Points on a hilly landscape, in no order, each with its height.
A climber steps from a point to the highest of its 2 nearest points, and stops where none of them is higher. Distance is the straight distance between rows; heights are no part of it.
(893) h=38.7: [ 74 150 130 137 109 137 145 132  90 125 142  91  94 118 156 136 133 110
 136 159 118 107 105]
(869) h=31.4: [ 95 148 135 129  72 165 125  82 113 128 141  82 100 154 106  98  99 166
 134 161 116 144 173]
(405) h=54.1: [132 157 174 121 165 127 104 148  73 133 111 193 120 107  57 166 151 106
  78 115 103 153 128]
(492) h=17.7: [159 143  97 168 167 132 127 130 104 150 152 140 173 154 140 142 189 141
 107 146 155 108  77]
(734) h=64.0: [117  72 114 174 162 114 187 103 117 101 137 152 135 169  80 123 135 130
 165 130 132 132 105]
(806) h=59.1: [ 85 117 135 165 124 146 186 117 142  42 148 135 128 166 145  99 133 112
 211 106 151 141 121]
(872) h=48.7: [147  45 136  90 171 150 114 141 129 166 130 104 119 115  98 171 150  55
  74 127 118 144 102]
(698) h=35.2: [120 108 113 146 146 142 130  92 182  77 119 141 129  75 126 148  61 114
 153 128 134 157 171]
(351) h=5.1: [ 76 211 146  98  75  80 111 169 116 161 134 174 110 151 122 129 157 106
 102  98 132 158 139]
(732) h=40.2: [129 128  82 145 116 143 179 127 110 150 156 102 142 162 123 139 130 137
 172 105 157  76 141]
(585) h=30.2: [136 122 131 124 156 162 130  75 135 167 142 115 132 101  37 122  90 105
 144 202  87 196 130]
(59) h=59.0: [165 112 125 134 134 123  78 167 112 182  80 159 121 179 115 122 116 136
  80 135 125 138 146]
(19) h=61.8: [ 94 106 149 173 128 118 218  91 160  99 134 127  97 151  95 104 113 136
 195 133 129 147 109]
(799) h=58.0: [138  78  99 101 129 156 114  83 126 143 151 117 171 134 160 207 161 106
 151 179 112 108 122]
(529) h=67.8: [143 107 100 164 115 151 168 102 136  56 117 143 165 183 129 118 104 131
 149  52 176 100 165]
(343) h=6.9: [135 248 127 111  94 102  95 159 127 141 116 169 116 154 168 110 170 130
  86  73 156 121 125]
(694) h=23.2: [121 111 145 174 129 126 120 110 113  78 166 208 151 133 122 147 105 120
 149 159 128 130 102]
(314) h=54.2: [167 152 122 100 121  73 101 174 144 189 112 177 125 155 104 135 137 156
 104 117 134 116 153]
(332) h=18.7: [177 154 131 108 110 107  66 186 122 109 138 176 116 141 192  56 143 146
 128  60 147 112  52]
(900) h=50.1: [129 143 136 152 154 157 126 103  61 138 117 179 121 129  67 152 158 155
  69 147  79 195 122]
(226) h=14.6: [167 164 132  93 112 137  74 175 133  98 120 121 128 135 160  53 141 165
 106  22 171 106 119]
(183) h=53.4: [150  47 116  81 127 152 101 109 149 162 111  93 124 138 147 184 127  93
 117 153  86 130 120]
(237) h=22.0: [111 105 103 134 126 155 138 100 131 114 100  54 137 157 128 114 122 101
 158 223 131 101 127]
(119) h=62.4: [109  89 171  92 183 108 111 140  92 118 118 143 116  68 117 115 136  97
  95 169  85 147  86]
(63) h=50.4: [110  89 158 119  76 108 126 120 157  94 140 119 130 128 144  74 134 205
 134 128 128 104 154]
(285) h=39.6: [136 165  83  96 147 108 112 135  95 144 148  94 153 102 130 163 172 100
 179 109 121  86 150]
(526) h=34.1: [ 72 151 110 140  69 112 141 115 131 149 152  90 110 153 126 125 150 193
 128 143 135 167 164]
(645) h=30.8: [158 156  88 173 116 118 202  88 178 129 110 162 144 115 146 138 115 181
 179 106 135 116 124]
(340) h=41.4: [107 127  72 157  99 162 170  94  94 156 155 117 103 156 103 149 118 102
 144 157 135 106 149]
(415) h=36.0: [ 97 139 158 119 126 168 120 121  73 126 104  73  81 122 131 126 112  40
 113 159 121  91  94]
(711) h=67.6: [143 124 152 143 149 118  96 131 121 132  65 129 109 136 108  91  83 140
  70 128 126 134 156]
(915) h=38.8: [124 101 112 133 136 129 158 107 165  77 155 169 154  73 143  97  77 139
 161  98 165 128 181]
(197) h=25.5: [153 133 181 165 174 150 114 123 112 150 117 141 117 136 126 176 124  81
 107 199 136  76 100]
(625) h=26.9: [ 98 103 148 157 123 122 107 122 150  79 137 149 119 103 108 107 104 170
 131 126 105 199 123]
(615) h=51.0: [163 174  79  92 105  81 111 161 117 149  96 156 163 118 108 132 140 184
  94 104 136  91 110]
(692) h=46.7: [ 93 134 146 143 124 161 138 112  50 156 135 135  93 143  62 107 151 123
  92 166  82 154 114]
(175) h=45.8: [106 129 118 127  75 132 110 131 130  83 176 100 156 129 168  98 152 170
 153 114 150 112 132]
(321) h=28.7: [138 100 123 138 154 151 169  76 144 179 137 129  99  77 102 151 124 115
 154 201  94 168 106]
(56) h=24.7: [123 123 156 160 151  86 111 121 122 105 173 168 126 103 145 127 137 148
 157 133 105 183  89]
(730) h=42.2: [124 127  86 153  78 135 139 139 107 125 153 121 172 143 155 162 131 153
 130 110 122 104 112]
(320) h=33.1: [104 161 179 147 107 123 109 157 137 153 137 122  66 131 143  88 121 122
 104  94 136 156 148]
(486) h=32.5: [152 146 108 143 117 138 175  69 158 122 131 157 133  98 126 167  57 142
 186 110 118 133 156]
(51) h=62.1: [106 112 126 133  96 135 164 122 139  15 146 158 159 149 157 112 121 135
 183  69 165  95 144]
(843) h=44.0: [125 116 109 139 163 128 119 123 176  61 155 146 188 136 171  72 120 151
 160 111 181 144 182]
(265) h=41.1: [116 136 121  52 121  92 109 157 123 169 103 120 121 137 180 163 223  91
 103 108 123 100  73]
(184) h=45.3: [157  81 121 118 178 145 137 175 119 160 110  96 126 140 110 150 134  67
  89  87 135  95  99]
(554) h=27.1: [143  74 106 162 170 154 186  72 161 126 102 110 134 104 114 150  86 104
 141 165 125 162  85]
(38) h=43.8: [111 109  91 128 110 168 145  94  83 151 123  82 108 142  83 143 125 100
  95 169 103 144 100]
(64) h=43.9: [124 151 132  72 123  91 115 139 135 177 117 105 103 111 148 196 195  90
 131  94 105 150 114]
(11) h=36.6: [ 84 147  92 119  97 114 154 128 160 145 126  68 125  95 123 144 121 164
 111 111 111 147 146]
(313) h=22.9: [153  99 157 134 141 144 117 137 118 110 128 153 140 144 163 150 123 121
 130 168 114 111 101]
(673) h=32.4: [124 173 162 134 117 156 107 110  82 146  80 116  80 143 123 133 117  70
  79 178 123 136 132]
(218) h=32.2: [126 144 132 148 161 155 122  94 153 135 145 134 154  86  97 143  67  83
 128 160 115 166 142]
(721) h=55.7: [154  88 133 111  90 115 152 104 141 143 123 146 103 115 101  89 103 191
 134 103 130 105 168]
(297) h=16.0: [158  91 101 162 161 147 136 145 163 184 156 124 166 133 172 169 193 105
 138 144 141 117  78]
(331) h=20.0: [137 139 149 140 152 119  96 147  98 127 141 138 137 148 164 128 176 107
  88 112 139 128 106]
(32) h=4.0: [ 99 165 176  77  81  92 109 167 106 156  82 184 108 139 128 158 148  80
 106 133 105 149 115]
(455) h=43.7: [145 119  90 127 166  91 139 122 122 158 139 124 152 113  92 151 116 161
 168 152 123  93 176]
(535) h=45.7: [147 149  90 102 129  83 164 110 138 107 137 134 169  95 104 127 144 194
 160 123 141 120 165]
(302) h=39.3: [143 142  82 135 151 143 138 123 158 129  99  60 145 100 125 170 121 128
 116 129 127 117 123]
(444) h=47.3: [134 137 151  81 110 117  83 124 116 146 132 151 127 107 133 202 195 114
 105 152  87 152 127]
(168) h=23.4: [154 112 119  83  86 102 123 177 144 151 119 120  92 124 169 113 135 154
 106  84 127 100 109]
(432) h=26.1: [148 104 136 124  94 128 161 156 158 164 141 118  99  97 174  83 130 164
 152  69 170 101 114]
(614) h=52.6: [129 116 112 123 125 149  58 109 104 125 150 135 171 130 139 202 169 108
  95 186 104 133 138]
(483) h=57.9: [126 111 153 105 162 115 112 148  69 138 130 161  77 100  93 133 129  67
 103 125 102 157 126]
(68) h=34.0: [115 147 148 115  84 136 117 113 112 172 146  96  69 164  98 137  85 108
 151 162 117 142 153]
(110) h=59.9: [134  81 102 131 104 151 161  92 135  59 108 135 167 175 129  94  84 158
 134 131 155 119 194]
(399) h=46.9: [136 161 150 137 153 130  66 131 141  72 140 100 184 121 181  93 130 153
 164  81 154 147 170]
(686) h=41.8: [103 152  99 109 128 131 130 148 116 162 153 101 154 107 100 164 131 111
 152 168 126 101 190]
(905) h=51.3: [144  91 132 124 122 136 157 126 166  46 125 157 191 152 141  50 132 164
 145 140 176 110 207]
(78) h=21.2: [172 141 110  80  71  97  95 153 134 147 167 166  99 129 145  83 125 164
 132  61 142 109  80]
(916) h=48.2: [145 182 104  99 136  88 112 154 147 116 125 105 165  95 127 116 145 174
 131  86 120 104 124]
(126) h=10.2: [134 211 142 105 116 115  90 148 134 104 133 151 116 104 174  56 125 153
  78  64 158 115 144]
(308) h=28.6: [163 128 118 149 139 121 176 120 186 140 143 119 141 107 167  97 102 183
 144  86 148 110 141]
(240) h=42.3: [131 131 133 140 138 159 122 166 158 148  85  79 143 138 133 174 137  82
  94 118 126 104  77]
(67) h=60.6: [146  56 139 152 129 130 175 131 105 126 130 157  98 134 117 104  97 158
 147 122 122  94 109]
(167) h=24.0: [122  96 141 137 191 128 128 132 149 122 103  71 146 132  95 120 107 112
 145 190 114 125 124]
(758) h=28.3: [122 180 183 126 175 153 115 138 114 141 103 145 128 142 141 155 151  87
  70 198 130 123 127]
(464) h=25.6: [117  99 143 148 196 141 153  94 144 102 104  83 122 105  74 100  73 101
 143 136 116 151  91]
(695) h=2.7: [ 96 137 169  94 127  91  92 203 145 147 106 161 124 130 125 126 114 100
  99  96 142 140  96]
(795) h=29.8: [106 119 164 156 103 129 104 144 152 112 115  91  76 146 118 113 114 157
 134 106  99 165 123]
(494) h=55.8: [129 133 144 170 167 126  97 142 141  82 112 107 138 130 167  72 107 148
  96 118 141 141 162]
(559) h=36.4: [ 86 168 156 126 112 115 129 169 124 168 131  89  83 127 158 125 111  97
 164 144 131 126 148]

Call two points neighbours if one is among the 2 nearest of the other. Go from one point of each pair to the other, from neighbour to neighbour, staying as high as possible. Name the lowest point that can't be avoided.
(529), (734) | (806)
(711), (119) | (732)
(529), (711) | (843)
(799), (893) | (869)

Where does a climber stop that starts at each point below?
(686) | (711)
(340) | (119)
(331) | (893)
(285) | (711)
(732) | (734)
(869) | (799)
(343) | (529)
(308) | (529)
(167) | (529)
(694) | (893)
